Points on a hilly landscape, in no order, each with its height.
A ball rolls from a point to whichever of its 4 nearest points has the largest drop for the distance, and stops where none of them is lower. Distance is the straight distance between rows; heights are no part of it.
Q_617: [ -2  10  -5  -1 -12  17 -18 -12   4 -10 -15 -16  -5  12  18 -15   6  -1
  16  -4   4 -11  16  -1]  height 31.5
Q_688: [ -6  -7  12  15   1 -22  27  -2 -28   7  18   0   8   5   8  19  -9  26
  -1  15   7  10  -3   9]  height 37.5
Q_235: [ 13  20   3   6 -22  13  10 -10 -12  -8  -2   9 -17  10  -2   5  14   0
   8 -10   0   4  15  12]  height 27.0
Q_72: [  0 -14   1 -10  -2 -22  -8  -3  19  12  -1   5  13   3 -19 -12   2  12
 -28  -4 -13  16   2  -1]  height 8.6
Q_643: [-23  -8  -2  14  15 -13 -25  16   0  -8   4  12   7 -27  10  16   2  15
  18   2  18 -10  10  -1]  height 85.7
Q_856: [-27   1  -5   0  -2   6 -31   2 -13 -25  -2 -15  -3  -6  22  -4  -5 -28
  10   0  -4  -9   1   3]  height 68.6
Q_503: [-10  20  -2   1 -21  -6   4  -2 -31  -1  13  -3  -7 -17  -3   4  -2  12
  -1   8   8   8   0   0]  height 61.3
Q_377: [ 25 -11  17   5  -6   6   4  -6  10  -7 -34  16   1  14 -11   0 -11  -5
  -9   9   0 -13  20  16]  height 40.2
Q_527: [-19  17 -10   0 -20  -3  -2  -2 -22  -4   7  -8  -8 -17  -9   1   3 -21
  11   2   0  -7  -5   6]  height 68.9
Q_966: [ -3  10   8  -4  -7   9 -16 -12   2  -1 -17 -32 -12   6 -10 -21   1  -7
  23 -17   7  -1   8  -3]  height 36.9
Q_201: [-20   0 -12 -18  26 -20 -19   9  22  12   5   4  -4  20 -10   3  14  12
 -11  10  -5  15  -2   3]  height 15.7
Q_636: [  2 -12  -5  -9  20  -8 -12   0  28  16  24   6   1 -17  16  -6  19 -20
 -17   1  -8   3   6  -1]  height 13.7
Q_387: [ -4  -6  11  10 -18  -5  19  -7 -20   1  16  -3  -6  -4   5  14  -3  12
  -6  15  11   8   0  10]  height 52.4
Q_69: [ 25  27  10   2 -23   5  30 -16 -19  -3   2  -1   3   1 -10  -4 -15 -11
  12 -16   2  -4  11   6]  height 64.4
Q_687: [ 16  -4  11   5 -13   7  24   1  -9  -1   8  20  -4   5   9  15  -7   1
 -21   1   6  -7   7   7]  height 40.3
Q_876: [  7 -29  -5 -25   0  -1   2  -8   8   7   1  -8 -14 -16  17 -26   8 -32
  -7  22 -14  -9 -15  -2]  height 12.0
Q_422: [ 14  12  -3   1 -23  11  10  -7 -18  -9   5  -1 -12  -1  11  10  -4  -5
   0  -4   0   4   6   2]  height 33.5
Q_698: [ 21   3   8   7 -10  19  14  -5  -4 -13  -5  18 -10   6   2  10   4 -11
 -14   0   9  -2  14   4]  height 39.0
Q_651: [ 10   6  27   4  -3  14   8   0  10  -1 -17 -26   1  -1 -28 -11  -8  21
  22 -33  12   0   5   4]  height 41.0
Q_241: [ 28 -12   0 -12   3   4   2  -1  17  13 -10  -7  -8 -12  -6 -25  10 -23
  -3   8  -8  -3   8  -8]  height 9.7
Q_871: [ 13  14   8  -1 -18   3  29 -14 -31  -4  18   4  -8  -4   5  12  -8   7
  -5   5  10   1   4   0]  height 41.6
Q_148: [ -4  19  -2   9 -19 -11  20   0 -30   7  14  -1   2 -16  -2   0 -14   9
   5   6   5   7   8   1]  height 51.8
Q_570: [ -7   8   2 -15   4 -24   8   0  -2  17 -17   4  32  12 -29  -4  -1   5
  -6  14 -14  10  -3  16]  height 21.2
Q_562: [ -2  -5 -10  -9  16 -17   0  10   9  16   0  11   5  12 -25   9   5   5
 -19   4 -19  14  -4   4]  height 11.8
Q_875: [-14   1  -6   6  17   7  22  14  -7   1   6   5   5  11   0  24  -2  39
  10   4   3  -1  -4  -6]  height 30.3
Q_719: [ 33 -20 -14  -4  12  15  -6   6  22  14  -4  -3  -3  -5  12 -23  11 -29
  -1  -7 -16 -20 -13  -5]  height 11.9
Q_310: [ 11  -3 -10   2   9  13  -5   8  12   3   9   7   1 -18  32 -17  11 -26
  10 -13 -11 -15 -16 -16]  height 21.6
Q_245: [ -9   2  -5   7  -4  12 -29   3 -12  -8   0   4  18 -31  21   2   7 -10
   0  -1   0 -14  -4  -5]  height 78.9
Q_780: [  0 -13   9   6  -2 -15  13   2  -2   5   3  21  10   2 -17  14 -11  11
 -33  -7  -2  23   4   3]  height 30.8
Q_712: [-25  11  -9  -7 -15  10 -18   1  -4 -12  -3 -14 -10 -10 -13  -6 -16 -24
   7 -23  -4  -7   0  -8]  height 48.5
Q_861: [  1   0 -12  17   8  -1 -18  11   7 -12  10  12  10 -31  16   2  17  -3
   1  -1   8  -7  -2  -5]  height 60.5
Q_119: [-19   4  -5  10   0  -5  -9   6 -22 -11  15  -2   4 -13   9  22   6  19
  11  20  12  -8   4   3]  height 61.2
Q_885: [-16  -4  -2  19   0  -5   7  10  -5   8  19   6   3 -13   5  33  14  23
  -7  -1  10   6  -6  -1]  height 55.1
Q_901: [ -5  -3  -3   5   4  25 -23   2   3 -15 -15  -2   4  -2  31  -6   5 -11
  23 -12   5 -18 -15  -6]  height 38.5
Q_506: [  9  29   2   2 -28   0  23 -13 -18   1   9  -6   2  -9  -5 -10 -14  -1
   3 -17  -1   5   1   1]  height 62.7
Q_382: [ 27  -2  21  13   3  15 -11 -15  15 -10 -14 -12  -3  45   6  -7   2  -6
   9   6  -8   0   7  22]  height 22.5
Q_63: [-17   7   1   7  11  -8 -16  14   2 -11  18   9   5 -24   9  12  14  15
   3   0  15  -3  -1  -2]  height 65.2
Q_277: [ 19 -17  -2   7  -1   9   0  -4  12   3   7  16  -4 -12  10   0  14 -12
 -14  -7   5   1   0  -3]  height 21.7
Q_959: [ 13  -5   3  13  -8   5   9   1  -6  -1  14  12  -6  -1   6  12   6   9
 -25  -6  13   1  14   6]  height 41.2
Q_480: [ -4 -15  12   7  14 -18  18   6   4  16  -3  17  26  18  -8  14 -26   6
 -15   6  -7  13  -6   2]  height 24.5
Q_372: [-44  -2  -8   2   5 -13   2  17  -8   1   4   0  -1 -10  -1  32   4  23
  27  20  18  -8 -11 -13]  height 33.8
Q_554: [-10  -6 -13 -19  16 -14 -14  11  11   1  -8   0   6  24 -21  -2  14  12
 -12  13  -3   7   0  23]  height 15.8
Q_595: [-10 -22 -13  -8   6 -17 -26  -9   7  -6  -5 -12  11   4  10 -15  23  -2
 -24  19  -8  16 -16   2]  height 14.6
Q_949: [-14  -1 -32 -14  30  -3 -11   8   7 -12 -13   7 -11  22  -5   8  13  -9
  -3  27  -7   2  -6  13]  height 23.6
Q_916: [ 28  17  15   0 -13  10  -2 -21   7  -2 -13  -7 -17  28  -1  -3  -3   0
  20  -8   2  -3  16  22]  height 22.9
Q_36: [-23   5  -6   5   8   1  26   4 -12  -5   4 -11  -4   8   3  21 -11  30
  26  25  -1  -5  -6 -18]  height 14.8
Q_840: [ 24   0   4  -2 -21  -1  21 -10 -12  -5 -10  21  -7  15   7   5 -14  -6
  -7  -2   2 -12  16   4]  height 39.8
Q_430: [ -9  12  -1   4 -10  -8   9  10 -24  11  18 -10  -3 -20 -11  10  -9  12
  14  16  11  10   5   6]  height 60.0
Q_486: [  3   0  19  -3 -10  28  10   6  -7  -5 -21 -13  -4   1 -30  -3 -27  14
  22 -23   8  -2   5  -2]  height 40.5
Q_728: [-24  12 -12   6  19  -4  25  16  -1   2   2   0  -9   5   4  32  -3  24
   9   9   6   6 -10 -23]  height 28.2
Q_82: [-20  -3  -4   3   5  15 -32   2  -5 -19 -11  -7  -1 -12  31 -16 -12 -14
  12 -13  -2 -14  -8  -3]  height 51.7
Q_654: [-23  12 -20 -15  21 -18   5  13  12  -1  -7   8  -3  24 -19   8   5   3
 -10  25 -18   5  -3  13]  height 19.8
Q_546: [ 26 -20  -4 -17  13  13  -6  14  17   8   0 -11 -10   1  26 -17  12 -30
  20 -11 -20 -26 -25   1]  height 15.4
Q_429: [-13 -27  -6  -7  27 -11 -24   1  12  -3   1 -18  14  18   9  -4  19   4
 -19  32  -3   5 -13   7]  height 16.3
Q_455: [ -7  -6   6   5  20 -15  23  -1  -8   9   8  13  15  27  -4  14 -23  21
  -8  13  -7  14   4  -3]  height 8.1
Q_446: [ -9   6  10 -11  -6  12 -14  -5   7   0 -18 -26 -15   0 -17  -9 -11  -1
  18 -18   7  -1  12 -17]  height 38.6
Q_965: [  5  -9   6   8  13  -5   9   8  -5  13  19   7  -1 -15   2  20  11  22
  -9  -4  11  -2   0  -1]  height 47.5
Q_444: [  6  -5  -6   7  11   1 -18   9  10  14  18  16  10 -23  10   4  19   3
  -8  -6   7   2  -4 -11]  height 34.2
Q_733: [  8 -22  17  -3 -11 -30  15   2   4   2 -16  23  33  -2 -10 -10 -11 -12
 -24 -10   6   6 -14  -4]  height 10.9
Q_388: [ 35 -20   6  -4  19  19   5   7  14  18  -5 -13  -7   6   5 -16  10 -30
  22 -11 -23 -26 -20  11]  height 14.9
Q_203: [-21  12  -4  -9  -9  10 -11  -7  -3  -6 -21 -14 -18  -4  -7  -5 -11 -10
  17 -19  -2  -2   3 -12]  height 40.4
Q_257: [  1   4  -1  16 -15  14  -5  -3   0  -3  10  10 -10 -14  17  12  13   0
  -4  -8  11   1  -1   6]  height 38.1
Q_110: [ -3 -13   1  -1   8  -9  -4   8  26  16  17  11   3 -11  -5  -8   4   2
 -32 -10  -6  13   5  -2]  height 10.5
Q_488: [  8  18  11   4 -16  -8  22  -4 -18  15  18 -11  11 -21 -17 -15 -23  -3
  11   0   4  17   4  -6]  height 60.3
Q_626: [-11   7  -1   3   7 -25  26 -16 -20   9  20 -13  13   2   2  -7 -23  23
  21  34  10  12   6  -7]  height 56.4
Q_283: [ -8   8  -5   3  -8  15 -23  -5  -3 -20  -9 -11  -7 -11  30  -7   6 -14
  12 -16  -3 -11 -14 -10]  height 44.4
Q_583: [-16 -12  -9 -17  19 -12 -22   5  16   1  16  -6  -5   2   9 -11  19  -5
 -14   6  -1   7   2   9]  height 12.1
Q_260: [  4 -18  -3 -11   1 -12 -10  -3  21  10  -3   3  -5   2  -7 -17   8 -10
 -24   2  -8   6   7   3]  height 9.8
Q_289: [  2  19  -1   6 -23  -4  17   3 -30  11  16 -10   6 -27 -18  -9 -16  -2
  13  -2   8   3  -7  -3]  height 58.6
Q_686: [ 21   1  14  12   0  29 -12 -21  12  -3 -15 -11  -6  32   6  -2  14  -2
  10  -1  -1 -10   2  10]  height 20.5
Q_906: [ -2  25   2 -10 -23  13  -4 -11 -11  -4  -4  -6  -8   1 -10  -7   2  -8
  13 -23  -1  -1  12  -6]  height 33.2
Q_26: [ 20 -17  14   3 -13  -5  10  -7   3  -2 -12  21  -1  -4  -2   0 -20   0
 -26   2  -1 -11  11   1]  height 40.0
Q_437: [ -7  -6   8  -7 -10 -31   0   0  -7  13 -10   5  31  13 -20  -9  -2   6
 -21  -1 -15  25  -6  16]  height 25.3
Q_90: [ 36  -7   7  10  21  28  -8   2  16   8 -18  -8   1   9   6  -8   8 -12
  11  -2  -6 -14  -9   1]  height 17.8
Q_926: [  8 -23   2  -8 -11 -11  -3   0  20   8 -19  18   6  -6 -18 -21  -4   4
 -33 -10  -3  15   6  -4]  height 9.6
Q_62: [-18  20 -22 -15  33 -19   0  12  15  -2   2   4 -16  17  -5  13  12   0
   7   1  -9   5  -6  -1]  height 26.1
Q_847: [ -9  14   9   4  11 -34  19 -14  -6  11  28 -10  13  14   3  -7 -24  15
  24  25   8   9   9 -10]  height 66.9
Q_362: [ 29 -11   4   6  11  26   2  -4  24  -2  -6  10  -5   2   7  -4   7 -17
 -11  -2  -6  -8   1  -4]  height 19.6
Q_543: [ 23  -8  12  12 -16  11  15  -9  -4  -9 -16  25  -3  17   4  12  -6  -6
 -16  -4  -3  -9  17   3]  height 39.7
Q_28: [-37  16  -8   2  16 -12  13  18  14  -4  -9   7 -12 -12   5  18  -3  17
  23 -12   9  -2 -19 -27]  height 41.3
Q_211: [-15  11  -5 -10  -2  14 -17   0   5 -11  -3 -11 -10  -2 -24  -7 -13  -9
  15 -24   3  -3   9 -12]  height 39.6
Q_369: [ 11   8   0   3 -12  26 -12 -15   2 -14  -8 -12 -14   9  15  -2   7   1
  11  -4  -4 -16  -1  -5]  height 25.5
Q_568: [ -7 -14 -12 -17   1 -16 -22  -6  11 -15   0  -5   8  10  -7 -25  13   2
 -26  21  -5  19  -9   4]  height 16.1
Q_364: [ 23  -3   0  11   9  32 -11   4   6 -10   3  -1   1  -4  26  -4  12 -10
   7 -11  -1 -11  -5 -11]  height 25.2
Q_402: [-11   8  -8 -10   9 -28 -10   3   8  -1 -11   2  18  16 -23   0   7  12
 -13  15 -12  10  -7  17]  height 16.2
Q_650: [ -1   9   2  -4 -18  23   9   3 -16  -1   6 -10   0 -11 -28   3 -31 -11
   3 -26   7   3  -8 -20]  height 43.2

For each start below, name the point where the ball stops.
Q_446 => Q_241
Q_211 => Q_241
Q_966 => Q_241

Call two points neighbours if one is among the 4 nearest of the other. Go from one point of each pair to the other, from neighbour to neighbour, staying as low as possible. Name the highest point that can't be avoided.
Q_241, Q_455 => Q_480
Q_241, Q_72 => Q_260
Q_455, Q_36 => Q_875
